Each row is a point on a tangle of strands that fork, close into loops and nearly touch. The rows are in no order.
In the rows, zero is written as 128.
Two points are linked if the straight distance between their rows is under 211. Some points are linked to none.
(1093): [100  99 125 105 192 138  83 182 113 198 148 120 109 164 118 153 169  89
 124 118 130 183 112  62 151 115 123 113 138 123 129  97 165 143 119 103
 161 127 130 121 184 134 184 158 128 137  53 169 107 147 182 125 200 153
 165 130  88  73 107 150 181 154]
(775): [125 136 160  98 186 135 119  61  93  97 132  94 116 102 188 139 117 136
  55 147 164  98 114 165 121 113 144 147 115 100 142 132 112 157 150 169
 164 159 128 145 112 118  98 138 103 155 144 143 140 157 115  80  83  98
  97 138  87  91 131 133 154 117]
(975): [169 136 177 162 146 168 147  74 134  83  96 109 190 122  93 140 117 115
 100 160 145 103 135 114 132 107 120 108 110 149 134 135 114 108 172 123
 122 166 110 147  94  92  95 169 115 114 134  86 173 187 121 105  95  91
  68 100 119  86  75 156 118 166]
(780): [174 181 122 105 139 149 133 132 115 118 182 139 156 111 124 105 110 107
 188 141 122  97 162 139 100 153 148 173 122 168 162 146 120  89 112 122
 144 139 146 115 141 136 129 133 125 124 151 125 150  62 123 167 152 135
 118 104 135 118 155 125  82  88]
(405): [114 140  88 141 152 167  67 113 126 102 102 118 181 154 141 132 127  99
 120 105 113 113 116 120 125 107  72  86  98  97 139  98 171 153  77 159
 191 116 111 108 134 141 147 100 127 105 104 149  99  66 171 134 115 152
 144 144 134 209 127 144 179 113]
(774): [ 95 155 144  39 186 121  74 136 127 137 156 122  77 110 154 134 129 139
 110 138 120 114 109 150 111 121 183 165 121 105 155 127  81 213 112 190
 179 139 129 151 159 169 161 133 109 194 144 182 121 141 125 123 142 124
 138 167 104  84 168 124 133 108]
(316): [ 87 131 117 130 137  74 119  64  82 120  94 114  34 128 181 123 104 173
 101 160 134 115 134 143 164 109 136 118 120  82 124 174 127 126 124 132
 119 139 116 118  86 133 121  96 143 154 129 112 118 116 102  79  95 154
 158 132  88 130 131 147 131 105]
(89): [137 188 101  96 121 150  85 152 104  97  80 147 152 133 115 128 160  99
 114 139 114 129 104 166  70 169 122 144  99 128 131  83 134 136 122 154
 146  99 150  62 157 104 151 138 131 101 107 153  84  53 195 147 131  87
 137 121 160 201 196 125 135  97]
(33): [118 145 157 155 180 178  76 169 129 168 144 132 166 148 128 161 185 101
  67 115 135 161 116  88 156 134 122 110 133 181 128  95 137 132 144 103
 141 136 127 122 187 120 156 198 129 159 102 195 127 175 160 112 217 133
 128 152  57  50 105 117 165 156]
(1042): [155 145 137  76 105 122 157 172 141 148  97  62  62 130 116 119 115 160
  88 171 117 159 109 139 120  91 178 124 142 102 119 147  50 105 140 115
  63  87 104 144 116 104 104 160 140 122  84 140  94 162  95 106  76 124
 100 141 139 126  90 154 139 151]
(644): [155 187 164  57  84 161 156 137 150 114 109 131 113 123  62 136 111 155
 114 188 109 170 119 123 116 107 158 155 120 123 109 109  36 122 152 133
 114  96 105 141 138  95 124 183 116 120 107 139 114 184 102 136 104  97
 109 135 127 134  98 174 115 169]
(443): [ 90 133 118 159 156 143  65 150 136 152 137 109 166 123 127  95 158  94
  74  85 120 127 128  76 125 134  93 120 100 101  84 120 146 112  92 120
 166 107 113 111 140 131 151 128 123  91  80 137  82  91 172 120 120 122
 126 105 138 195 103 133 169  96]
(368): [122 121 112 144  79 182 141 143 123  55 124 154 157 164 143 178  59  98
 141 155 142 153 149 154 133 114 113  85 144 103 130  76 178 143 111 160
 165 132 164 105 119  86 133 122 112 146 154 159 143  99 122 148 119 133
 157 128 151 178 102 127 126 187]
(445): [ 92 118  90 142 136  80 106 104 131 158  98 134  60 138 147 102 106 149
 101 119 136 157 119  60 187 147 121  92 118 113 115 165 122 134 135 102
  76 134 133 127  87 135 113 130 141 103 115 136 121 135 108  97 110 140
 138 126  87 130 113 159 119 130]
(584): [154 104 157 123 145 113 158  79 112 123 119 103 118 109 181 141 131 169
  70 122 160  84  87 185 102 141 150 162 152 122 160 139 133 131 197 136
 111 123 107 156 125 123  91 126 135  89 131 117 166 158 115  79  61 115
  81 150 106 117 132 141 182 105]
(667): [148 109 118 159 113  99 146  87 156 123 184 111  85 125 163  99  69  80
 103 110 177  76 171 114 142 121 144 170 133 153 158 182 160  75 108 114
 134 149 187 118 109 133  69 143  86  80 173 113 174 152 107 103  60 128
 115 106 143 145  97 122 143  75]
(741): [127 147 158 137 173 198 109 113 158  90 169 141 175 114 143  98 105 114
  64 116 157 143 156  82 163 127 112  87 120 129 117 117 129 148 123 157
 171 165 174 162 104 122 123 180 101 167 181 160 147 168 112 112 129 110
 108 120  93  69  94 102  84 145]
(310): [122 154 126  90 126 174 127 188 120 117 119 142 146 125 130 148 137 169
 102 136 102 134  81 151 116 170 121 122 158 134 122  95 106 136 106 120
 118  67  97 123 166 120 173 119 155 142  95 193  62 100 153 152 122 132
 150 159 120 132 140 124 163 142]
(220): [164 108  96 149 118 147 107 165 158 140 165  87 174 143 127  96 130 102
 163 107 115  90  99 143  85 136 104 145 135 120 137 109 163 135  74 154
 151 122 113 155 119 169  85  73 131  99 156 113 102 121 138 123 103 122
  96 157 160 177 180  73 127 102]
(691): [ 92 113 146 140 125 133 155 202  88 111  97 163 159 123 130 163 154 119
 103 137 104 118 110 140 135 182 112  94 150 149 131  73 136 149 116 100
  67 133 115 119 180  85 150 117 163 149 115 146  61 103 161 163 158 127
 190  95 128 119 127 109 154 164]
(795): [105  61 134 124 149 124  91 174 155 186 144  87 115 106 108 108 100 105
 133  81 122 132 106  86 128 127 124 101 147 131 124 134 130 173  78 114
  89 111 134 192 122 177  98 104 142 123 111 118  78 176  83 127 142 136
 131 139 106 111 134 119 135  98]
(866): [120  81 105 146  63  92 167 128 125  99 136 168  68 143 191 119 108 146
 167  79 124 103 112 204 101 143 134 148 171 134 138 135 188 123 144 149
 119 128 144 125 106 137 122  61 121 129 176 138 135 110 104 141 110 134
 176 164 137 159 159  86 147 101]
(952): [110 109 105 191 125  91 124  67 134 135 129 126  95 119 141  84  64 116
 106 113 163  73 164 119 156 145 114 145 108 151 136 184 146  85 103 103
  99 162 147 117 106 131  82 106 131  99 157  81 131 122  85 116 108 113
 147  99 111 157 139 134 106  58]
(395): [118 131 102 182 142 119 129  65 133 123  97 131 152 111 103  97 108 151
 117  93 117  80 154 107 151 138  65  98  88 156 111 178 130  86 102 114
 109 134 106 124 121 142 132 110 169 108 144 100 107  86 119 145 115 143
 127 110 114 159 138 154 105  64]
(822): [173 115 135 129 110 188 139 122 176 122 175 135 189 128 121  98  92 124
 136 117 129  91 103 128 120 129 122 154 146 141 125 102 148 123 120 161
 171 120 116 160 118 136 115 117 116  98 176 135 141 174 119 103  62 109
  78 154 134 136 146 102 124 133]
(327): [ 80  77  71 132 128 124  66 134 146 160 116 128  99 176 122 177 124  71
 145 124 146 176 141  57 180  77 122  79 126  90 151  96 192 195  91 129
 167 156 169 127 132 127 154  97 105 106  80 149 144  96 155 142 154 203
 193 125 133 156 129 151 166 172]
(624): [179 177  86 108 113 151 100  89 128 104  85 123 158 139 114 134 164 136
 169 162  98 127 131 187 110  93 122 154  88  99 146  94 119 151 101 186
 181  82  96 101 109 161 163 100 158 109 118 113 122  78 177 127 127 148
 108 165 157 184 182 122 117 116]
(1133): [130 132 138 188 117 122 128 137 155 147 129 159 127 140 148 145 158 138
 127  76 153  81 147 109 134 134 152 172 124 166 118 155 180  89 135 146
 164 176 135 109 147 148 107 137  68 113 161 131 210 173 133 111 106 102
  96 143 126  98 133  92 132  98]
(387): [157  96 140 147 142  70 197 147 132 174 192 121 125 145 137 150 117 171
 226 101 144 121 132 100 152 143 165 169 149 147 138 167 165 112 136  71
 154 165  96 147 145 141  89 115 134  82 147 122 191 125  97 139 149 170
 141 139 135  98 140 141 116 102]
(931): [156 106 157 146 114 142 183  95 145 136 137 106 156 109  94  85  83 184
 148 112 108 116 138 113 148  91 127 102 105 102 127 166 134 119 153 141
 124 139 101 186  70 134 107 126 175 126 188  81 178 165  84 144 118 148
  87 122 129  88 102 149  79 116]
(964): [117 101 165 107 112  94 117 167 117 138  83 140 112 150 113 228 156 120
 158 153 144 168 131 124 138 118 187  95 112  98 128  94 123 181 142 150
 122 163 147 106 172 137 152 140 100 174 123 139 142 165 131 136 153 128
 147 109 138  94 131 113 124 186]
(1102): [148 129 107 128  61 119 181 124 120  95 129 125  84 125 150  73  74 149
 129 117 105 115 136 197  91 120 131 137 166 131 112 160 134  75 133 134
  96 116 129 126 101 145 122  73 162 151 165 118 117  97  81 148  91 143
 153 142 144 167 152 100 101  80]
(219): [148 104 136 121  72  94 200  98  89  98  72 103  79 118 149  92 105 197
 106 151  95 102 108 238  88  94 117 130 171  95 125 144 113 103 191 151
  92 110 107 136  76  95 122  95 195 138 150  89 129 123 102 137  78 110
 132 121 143 128 175 125 122  92]
(56): [125 131 164 183 142 124 165 121 148 119 167 143 232 121  87 145 162 135
 131 146 142 131 116 126 114 149  75 156 125 182  72  98  74  69 170  91
 166 102  92 109 183 119 133 180 127 115  99 123 136 186 167 126 178 100
  77 153 140 106  95 139 156 172]
(53): [178  97 150 143 179 129 203 139 145 134 233 100 203 142 103 114 114 173
 213 109 147  88 142 118 119 127 101 177 128 180 119 136 158 104 112  82
 193 145  91 145 153 141  89 141 148  80 172 139 161 138 102 154 141 146
 101 142 135 102 134 141 101  87]
(244): [127 157 105  77 116 125 143 167 157 116 115  96  26 125 165 132 104 160
 105 138 111 162 101 142 122  80 180 155 150  96 112 147  58 147 107 123
 122  84 113 152  98 155 118 126 110 133 123 160 101 173 103  91  69 151
 130 194 124 148 104 116 157 120]
(833): [162 139 144 115  91 126 155 156 145 148 136  93 104 114 107 118  91  94
 150 152 124 149 161 112 113 129 161 117 142 127 119 149  95  95 113 105
  56 111 141 154 107 112 109 135 133 121 114 104 111 127  82 141 110 145
 111 111 156 139  87 150 115 145]
(817): [ 88  89 118 114 140 115 129 146 105 147 106  91  89 115 140 132 127 145
 114 129 144 180 158 116 164 126 119  55 136  34 132 152 144 154 124 156
 103 137 140  94  74 129 124  88 167 199 155  89 117 111 109 112 140 136
 147  93 128 114 130 143  62 157]
(1145): [ 98  74 115 122 149 103 115 190 143 165 109  88 113 130 102 128 127 137
  97 122 111 142  66  95 145 145 118  76 145 124 100 124 108 160 101  57
  52 102 116 158 130 129 110 126 158 108  72 132  38 152 115 134 113 130
 146 130 100 135 121 142 158 123]
(556): [106 137 105 176 109 116  79 117 134 103 150 163 130 118 115 149 127 100
 184 137 110 117 182  97 134 103 122 114  75 113 119 145 160 123  72 160
 182 144 156 119 136 152 147 141  86 133 143 117 165 115 108 152 146 163
 130 106 162 141  99 126 114 118]
(813): [190 127 154 135 153 176 165 101 173 115 224 136 225 121  85 110  95 146
 194 133 106  84 122 104 115  93 116 168 121 182 130 112 127 116 136 119
 185 146 114 165 132 120 121 147 109  97 197 128 170 179 116 137  89 118
  93 127 132  91  98 121  86 107]
(76): [134 136 125 189 121 122  93 122 160 152 166 153 153 113  91 132 150 152
 168 113 110 152 172  79 128 121 112 127  66 138  92 159 113 104 113 122
 162 104 116 119 147 172 145 170 110 119 137 112 149 155 115 145 174 141
  95 120 151 130  74 133 103 106]
(955): [167 168 103 147 112 167 118  79 116  68  97 167 172 138 134 138 122  85
 108 156 139 100 144 149 117 112  97 146 104 121 139  95 150 109 127 166
 199 128 151  81 107  94 116 146  96  93 138  99 153 116 154 103  99  88
  93  86 153 178 147 120 112 144]
(816): [141 210 134 129  75 167 137 114 143  81 116 188 119 127 123 132 126 137
 119 142 104 167 160 111 132 138 149 148 101 144 119 126  79  82 115 140
 165 102 138  87 134 106 157 174 130 137 134 135 158 115 138 141 145 124
 135 110 141 155  81 136 106 156]
(560): [146 183 174 103 160 221 154 104 144 105 157 122 185  95 125 108 117 146
  95 142 143 156 140 104 147 140 151 112 135 152 136 122  80 149 152 127
 133 144 134 162 103 114 149 157 143 172 150 157 142 129 126 136 148 131
 106 126  99  67 109 136  93 159]
(562): [ 80  82 148 146 190  97  97 157 114 188 139  94 191 119  83 147 166 112
 129 116 134 121  89  90 134 133  72 106 127 136 101 105 122 116 117  84
 100 124  94 137 155 117 137 144 154  94  67 122  53 156 151 144 172 127
 147 111  95 129 128 155 188 110]
(606): [132 220 148  64  85 171 148 113 125  86  91 125 114 133 101  91 102 137
  70 186 118 158 151 119 119 115 134 134  97 108 117 117  30 100 115 162
 148 135 142 108 133  59 128 173 137 133 114 117 105 126 112 138 135 107
 142  94 129 179 112 165  77 138]
(39): [143 127 166 161 149 196 145 111 181  86 153 136 163 128 118 123 100  82
  67 128 144 140 167  79 134 110 130 102 123 180 114 119 119 116 147  96
 125 152 168 152 101  96  89 211  78 114 154 145 152 205 107 101 101  90
  88 126 114  94  67 123 119 169]
(355): [165 149 123  96  65 158 160 128 121  89  51 152 140 129  69 114 124 154
  97 159 104 119  83 191  80 123 123 150 157 112 111  80  92 130 157 166
 110 103 100 116 112  83 132 136 172 128 140 109 107 131 141 129  73  86
 113 111 160 166 182 126  93 138]
(130): [122 163 102 134 112 152 127 105 122  66  62 143 156 133 129 130 118 142
  70 141 108 145 142 123 144  89  84  79  85  68 102 100 110 144  87 150
 164 102 103 107 125 110 151 123 138 113 102 146 108  89 153 123 109 152
 153 138 143 211  95 161 137 157]
(841): [133 128 134  88 135 133 118 130 138 118 208 101  92  84 141  89  66  51
  96 141 148 121 162 137 134 131 140 137 172  85 132 149 121 121  74 167
 130 155 211 154 111 116  98 121  91 177 158 133 111 115  91 123 118 117
 140 109 156 126 121 109  91 112]
(876): [103 106 138 181 147  67 115 134 128 170 128  88 174 116  72 126 181 135
 134 135 144 135 118 121 119 129  83 111  93 132  54 129  86  88 142  85
  92 102  85 119 170 129 105 152 128  82  67  97  83 159 133 121 149  96
  97 109 133 160  96 155 166 123]
(1096): [132  98 151 160 106  99 163 116 139 151  82 132 172 128  71 139 143 167
 133 123 113 114 101 125 132 114 104 122 124 135  86 129  96  91 150 113
  88 105  62 153 130 119  91 140 154  74 122  94 134 198 103 117 109 103
  82 132 147 152  97 155 149 147]
(754): [100 127 136 111 155  75  97 108 138 165 129  95  68 122 150 108 118 104
 105 115 154 138 169 102 167  94 157 137 113  79 115 182 118 145 105 167
 143 172 155 145  98 174 124 141 108 170 172 115 161 170 108  66 127 147
  98 146 137  85 125 107 107 122]
(383): [ 61 118  75 129 135  91  73 146 141 158 101 146  45 159 129 111 163 112
 115 108 101 184 104  49 165 116 106  99 104 101  97 125 138 141  99  79
 106 110 140 111 108 132 137 120 108  91  69 140  83 101 151 110 127 153
 166 120 101 172  98 142 149 134]
(823): [108  74  87 182  56  85 149 170 172 161  98 137  75 171 116 165 159 130
 162  82 125 197 120  86 148 123 142  93 119 107  88 126 150 150 150 113
  89 123 154 115  96 141 161 135 131 114 143 123 171 130 139 121 139 167
 145 142 186 173 103  98 108 176]
(529): [137  98 131 110 148  87 163  79  86 127 125  93  78  88 177  79 105 134
  97 129 132  96 105 180  93 157 114 146 156 126 158 158 141 123 155  87
  58 137 127 154 121 116 118  68 185 128  97  93 107  43 121 123 115 156
 155 115 117 128 161 143 117  85]
(543): [119 152 141  91 204 167 128 126 130 142 142 103 164 101 109 112 139 152
 101 120 134 127 121 125 122 137  92 133 128 174  96 122  75  91 109 104
 127  73  92 130 156 145 179 143 150 136 106 193  70 109 151 139 119 125
 112 164  93 108 108 149 155  96]
(1130): [ 86 114  45 165  80 152  90 134 129  73 111 149 150 166 141 153  94 112
 142 119 131 119 129 136 132 104  87  84 135 108 141  88 201 135  88 143
 121 129 133  94 133 126 140  84 117 130 105 143 134  55 109 159 136 159
 173 154 143 206 116 125 158 143]
(315): [ 88 115  94 101 134 105  88 149 109 126 123 164  39 123 191 123 130 116
 129 112 124  94 109 133 118 145 139 162 151 145 138 147 162 133 108 110
 130 120 138 121 144 131 154  97  80 142  90 161  96  99 131 125 106 122
 179 133 117 129 134 122 155  81]
(747): [119  81  68 166 126  60 119 123 173 201 146 142  93 140 120 101  89 124
 141 105 131 169 128  19 192 165 109 113 117 155 118 161 127 137 146  54
  74 158 140 120  99 116 112 128 137  65 107 126 161 106 113 134 134 118
 139 105 102 121 146 149  84 134]
(311): [ 95 194 123  30 151 145 110 148 143 119 143 112  57 109 138 109 105 176
  82 138 105 144 116 142 118  91 172 170  97 109 133 140  31 166  82 148
 158 114 132 147 130 152 143 156 105 154 132 182  96 165  97 127  98 122
 120 178 104 116 139 152 133  89]
(796): [138  91 133 158 146  60 166 111 152 172 161 121  89 139 126 124 102 159
 152  91 153 157 149  59 174 152 147 140 131 163 136 190 139 126 171  48
  78 175 142 159 115 150  94 165 128  94 142 109 196 146  97 126 165 154
 137 119 104  78 108 152 101 118]
(885): [161 205  77  85 104 160 102 125 122  94 103 128 133 152 149 100 107  77
 118 148 145 122 127 171  90 130 132 170 110 142 162  86 139 114 103 156
 166 104 177  78 112 100 103 131 106  73 135 139 119  71 177  90 102  98
 107 141 148 203 191 117 146 106]
(172): [156  98 170 111 170 133 147 112  88 141 112  88 174 121 110 174 140 113
 162 168 139 100 129 143 127 155 133 114 129 151 166 124 121 129 133  93
  79 142 109 158 139 100  99 132 141 107  83 114  96 122 130 140 143 116
 104  96 126  97 128 155 177 152]
(766): [ 97 122 170 137  92 114 132 151 101  89 109 213 110 114 137 166 155 158
 148  93 114 115 133 174 111 159 159 137 157 163 128 123 136 126 159 156
 115 150 158 112 150 124 151 135  95 207 154 155 152 159 102 172 161  99
 162 127 115  67 133  92 116 132]
(966): [ 97 164  99 166 125 146 122  81 113  83  90 151 149 115 134 103 110 150
  90 123 111 135 165 125 166 133  69  70  92  98 100 158 142  90  97 141
 152 121 117  91  99 128 138 126 151 163 146 111 118  78 118 135 142 143
 161 107 120 151  99 144  81 117]
(864): [175 122 137 138 103 130 178  55 138 138 132 115 138 123 110  81  81 180
 145 125  99  59 122 166 131  58 122 166 120 119 141 161 129 118 168 159
 167 124  96 157  78 148 120  92 164 105 194  88 188 178 110 108  64 118
  81 123 120 102 146 145 119  88]
(578): [121 116 102 103 185 104 118 123 103 187 126 121 150 133 130 114 162 143
 186 122 120 101  98 144 120 161 111 143 125 153 143 141 146 112 117 127
 128 106  75 113 156 172 139  80 142 115 107 137  98  79 171 143 149 143
 137 146 116 121 169 131 159  98]
(811): [105 117 167 112 171 145 145 155  85 131 122 126 139  97 154 133 155  97
  98 108 146 114 127 114 148 178 133 112 177 148 148 131 153 138 154  81
  63 163 129 137 145  86 149  99 139 164  85 126  93  95 157 157 190 118
 182  80 105  88 130 113 118 145]
(743): [114  92 166 118 122 114 150 150  90 113  87 104 118 127 126 173 129 145
 128 152 139 160 147 122 153 135 141  58 122  76 126 121 127 174 153 126
  65 154 134 138 120 104 113 142 141 173 127 124 117 162 113 143 158 123
 147 104 122  86 109 143 118 195]
(1080): [ 60 115 112 160 138 114  54 166 119 140 119 149 109 122 137 116 181  83
  99  92  90 176 126  55 143 124 112  89  91  70 112 116 166 149 109 121
 141 129 142  82 127 136 185 110 115 136  75 124 104  87 168 144 165 138
 188  79 131 161 103 132 131 133]
(149): [ 70  63 105 113 160 103  71 155 118 171 126 125  79 153 125 150 115  77
 165 115 141 133 102  80 163 103 122  94 156 110 171 125 190 211  89 133
 156 151 133 160 150 155 146  69 130 145  82 123  94 131 149 140 139 151
 190 123 116 119 144 137 158 125]
(956): [126 128 168 196 126 137 132 180 131 158 147 143 209 155 121 161 198 120
  98 125 122 166 110 107 155 155 116 118 141 166  99  88 135 116 170 104
 134 127 104 126 183 112 116 185 129 132 119 131 159 184 167  96 187 115
  93 153 112  85 110 103 156 183]
(1004): [150 148 100 128  99 123 143  90 139 139 125  96  94 135 157  84 150 153
 120 121 125  85 134 181 139  96 153 189 125 112 128 150 141 119 126 168
 168 120  82 137  74 162 142  84 154 109 191  99 161 156 149  72  63 125
  88 191 130 140 179  94 135  96]
(635): [132 147 142 106 101  98 154  59  60  98  98 129  75 113 154 134 124 186
  97 184 109 111 149 215 105 106 154 141 119 101 143 152 109 105 171 162
 133 117 119 106 107 117 125 133 141 168 140 108 145 130 104 130  97 109
 150 112 108 105 153 124 115  98]
(826): [160  95 152 102  99 130 152 156  94 122 135 139 157 135 122 179 113  97
 226 166 108 123 139 156  89 144 148 105 142 151 164 100 137 153 123 117
  95 135 140 142 140 123 107 113 124 134 105 125 111 113 109 182 161 137
 138 101 163 123 141 124 154 162]
(98): [171 155 147 148 151 170 101  91 116 111 122 111 190 151 134 143 143  97
 118 161 161 131 141  97 155 111 138 119  91 101 124 111 134 141 149 164
 185 161 123 122 107  96 106 152 108 110 141  84 172 139 149  72  81 110
  54  77 147 127 102 121 114 168]
(536): [151 169 112 112  84 132 118 137 131  92  60 190 143 115  66 130 175 142
 107 132  99 114  85 178  76 145 109 186 118 153 108  94  92 117 129 143
 139  70 119  84 154 107 147 163 118  95 114 122  98 134 149 124  96  69
 106 134 167 201 180 121 120 105]
(344): [158 129 144  97 130 111 184 135  92 119  71 129 185 128  83 163 157 155
 145 172 105 111 100 186 112 149 106 148 147 151 128 104  82 104 148 109
  85  94  86 140 177 102 108 150 131 103  97 122 113 157 130 142  96 101
 100 132 142 114 127 139 166 165]
(600): [141 108 161 109 140 109 162 122  80 124 138 141  94  89 186 117 140 134
 125 115 146 110 122 175  76 181 153 147 173 138 147 138 136 125 171 100
  63 144 137 149 146 123 120  98 148 160 116 125 123  89 117 166 159 122
 157  92 134  92 153 111 114 118]
(417): [138 178 152  83 170 137 107  76 112 118 141  86  88 117 162  97 113 105
  67 146 146 133 188 104 147  98 153 134  83 118 149 156  68 111  99 158
 153 159 152 132  97 150 103 138 113 137 151 133 148 151 118  83 117 130
  87 103 104  87  95 125 128 104]
(792): [158 141  69 113 102 171 108 134 165 104 170 166 146 161 163 129 122  91
 180 132 155 102 126 179 119  98 127 171 149 149 198  81 202 150  87 197
 185 100 184 103 117 118 140 114  59 103 180 172 171 115 142 140 110 145
 134 198 162 159 160  91 157 129]
(611): [165 135 110 126  52 151 165 165 129  89  89 118 126 149 118 149 132 118
 154 145 136 148 102 173 103 121 146 126 165 101 119  82 116 127 145 139
  96 100 119 116  93 105 139  79 169 122 137 106 111  93 144 136  97 118
 121 125 179 192 122 105 105 168]
(976): [125 147 139 183  98 162 117 155 149  87 133 207 164 134 110 147 151 123
 145 106 119 120 144 116 105 159 145 152 138 186 120 117 157 108 141 139
 168 149 160 108 165 106 143 174  76 141 155 134 184 166 127 159 130  91
 116 122 127  94 121 100 121 143]
(1048): [167 119 117 119  63 129 149 159 132 115 113 146 159 163 107 199 176 125
 222 161 118 150 109 180  96 136 147 148 154 139 140  64 128 146 136 147
 117  91 117 106 140 114 145 105 129 100 112 122 126  98 145 157 152 128
 128 142 181 175 147  99 156 180]
(632): [126 101 156 145  75  99 150 167 152 158  85 154 127 165 101 196 162 135
 158 115 113 184 127 119 146 106 168  93 116 106  80  95 129 155 189 143
 109 121 142 127 131 141 164 163 125 148 156 123 191 190 148 117 150 135
 107 149 152 127 104  98 129 198]
(948): [135 108 117 146 129  77 148  68 141 158 171  75  82 114 183  99 104 139
  88 104 146  53 112 152 114 140 138 187 118 133 168 180 148 108 150 133
 138 137 106 154  94 162 102  82 157  82 170  98 162 145 128  68  71 131
  98 156 115 142 167 121 162  67]
(685): [117 135 194 156 136 100 169  87  83  85 121 129 118  79 153 135 167 168
  81 110 142 116 128 187 112 148 146 129 184 127 139 145  86 107 198 105
  53 176 127 163 123  98 103 135 134 195 136 112 157 122 104 161 175 106
 149 113  95  67 115 106  88 136]
(597): [109  80  93 163  88 118 126 161 152 135 131 116 120 169 121 185 143  86
 146 134 126 203 162  68 151 107 134  66 105  82 119 104 164 188 123 110
 137 125 173 121 107 138 142 150 117 110 105 129 151 111 135 127 162 190
 161 125 177 167 100 136 144 202]
(921): [ 97 107 135 137 168  97 114 150 124 197 168 156 128 144 119 131 187 164
 209 102 156 141 118 128 133 154 116 151 129 177 116 144 145  71 129 101
 142 136  85 120 197 168 148 113 117 133  89 149 134 135 140 142 201 140
 138 145  98  74 133 126 153 128]
(834): [122 107  82 122 119  84 115 112 120 152 109 150 114 165 130 106 125 135
 192 115  97 111  73 143 135 149  91 122 132 155 148 152 166 127 112  94
  87 140 111 119 122 153 122  44 160 105 100 100 104  31 132 147 135 165
 171 147 111 164 186 137 139 107]
(783): [147 192 151 155  91 149 123 135 184 107 175 172 158 125  84 121 142 128
 153 138  83 186 156  78 126 126 148 155  99 130 105 134  91 141 146 137
 197 106 153 113 142 121 164 217  93 138 142 117 171 134 123 141 175 126
 109 113 181 152  87 146  70 160]
(257): [ 81 144 110  85 178  87  60 162 136 207 146 150  78 143 122 122 190 108
 164  95 120 176 133  78 144 121 136 133 113 133 109 143 123 106 133 107
 140 113 121 119 179 184 174 153  99 150  76 155 132 132 159 110 189 143
 142 140 104  76  93 137 123 129]
(1051): [ 93 140 131 114 155 112 144 141 116 175 104 115 172 111 101 146 188 191
 133 145 115 174 102 105 164 139  90  58 104  94 133 128 113 156 138 109
 104  80  71 124 128 151 160 102 174 141 120 121 108 111 157 136 152 174
 131 136 112 114 109 150 120 171]
(1089): [135 155 136 142 157 167 148 110 138 122 161 124 213 112  78 112 145 154
 121 148 112 167 137 116 129 139  62 113 102 148  90 113  66 108 141  99
 175  58  92 128 152 128 180 165 147 133 109 165 108 130 155 129 173 140
  97 154 123 122  79 165 147 166]
(527): [144 129 161  93 137 176 122 138 127 107 172 118 153  89 112 104  79  94
 115 158 141 106 135 151  84 154 146 126 160 125 143  98 118 156 109 171
 110 143 187 148 121  98 107 125 112 160 143 135  74 119  94 156 111  86
 122 101 137 145 173 118  86 120]
(750): [123 155 122  69 202 138  55 141 112 168 143 127 121 122 128 131 160 121
 165 122 123  94 105 137  89 142 136 170 109 150 150 123 116 143  99 177
 174 105  98 120 155 172 154 122 113 145 125 169  85 130 163 131 155 106
 112 157 109 105 176 118 152  70]
(1106): [151 103  91 141  97 146 136 132 111  90 147 180 128 147 208 122 104 103
 146 120 161  97 120 203  80 142 117 161 167 158 174 112 222 145 138 153
 137 107 166 105 120 116 109  93  82 107 162 168 149  93 138 126 133 137
 155 171 150 154 177  93 165 116]
(1076): [161 122  69 121 122  80 149  86 125 129 121  74 101 142 137  78  85 119
 144 124 101  92 105 177  99 127  99 139 133 158 170 157 148 107 129  80
  77 111 124 133 121 159  87  49 168  95 105 106  96  39 122 103  97 179
 148 170 121 159 214 139 159  72]
(571): [123 124 147 108 112 199 132 195 141 110 169 131 149 125 148 141  86  87
 103 137 142 162 142 117 119 153 146  99 166 111 129  79 148 177  94 152
 147 134 184 119 145 109 144 127 140 174 142 167  89 106 132 146 135 134
 138 110 134 127 137 104 122 176]
(1035): [145 169 165 154 112 127 163  94 140 115 113 119  87 102 130  98 104 142
  93 145 143 123 190 110 144 113 162 126 127 155 129 185  87  59 162  82
  59 134 141 122 103 106 113 168 130 131 127  90 145 137 105 136 132 132
 125 104 123 101  70 140  86 117]
(666): [103  52 137  83 158  97  93 179 101 164 134 105  90 126 145 137 121  91
 155 106 131 109  94 131 118 132 150 112 183 112 151 111 153 217 107 101
  93 157 130 168 153 148 117  67 149 166  95  97  55 143 105 149 133 120
 166 100 125 113 159 115 145 114]
(791): [119 116 104 170 157 125  76 128 107 136 146 153 136 136 141 131 157  97
 161 104 162  80 149 106 147 148 134 143 104 134 136 143 195 128  90 174
 187 183 154 108 140 141 118 123  83 147 158 120 185 106 152 142 161 116
 137  95 132  90 154  97 109  89]
(974): [ 91  85 139  89 181  98  88 144 121 175 121 102  86 108 152 139 139  96
 127  95 167 152 144  98 168 126 152 108 143  76 142 160 157 193 132 153
 126 173 150 143 126 168 140 103 138 201 140 105 146 143 131  94 164 137
 131 106 126  59 148 121  79 137]
(615): [146 175 183 148  97 120 183  91 124  94 112 142 110 100 119 130 140 152
 104 125 135 110 148 170 111 128 171 161 168 173 141 179  78  72 211 107
  76 189 137 122 112 102 101 170 102 155 143  93 186 162 110 151 121  84
 114 125  95  83  95 123 106 126]

How many points has the smallest loop of links through each point below? Write 0 if it is on no loop.
(310) -> 16
(834) -> 14
(795) -> 0

A fork is a point with three links, a tip a point with one. Leave the first point through the second and follow the links. Name the first fork or tip that comes.
(1145); (795) -> (931)
(578); (921) -> (600)
(1096); (344) -> (560)
(766); (976) -> (1042)
(310); (543) -> (578)

A tip is a point with one link. Name the tips that can be reached along the links from each point below, in the order of the rows.
(791) -> (766)
(876) -> (931), (560)
(866) -> (667), (220), (841), (792)
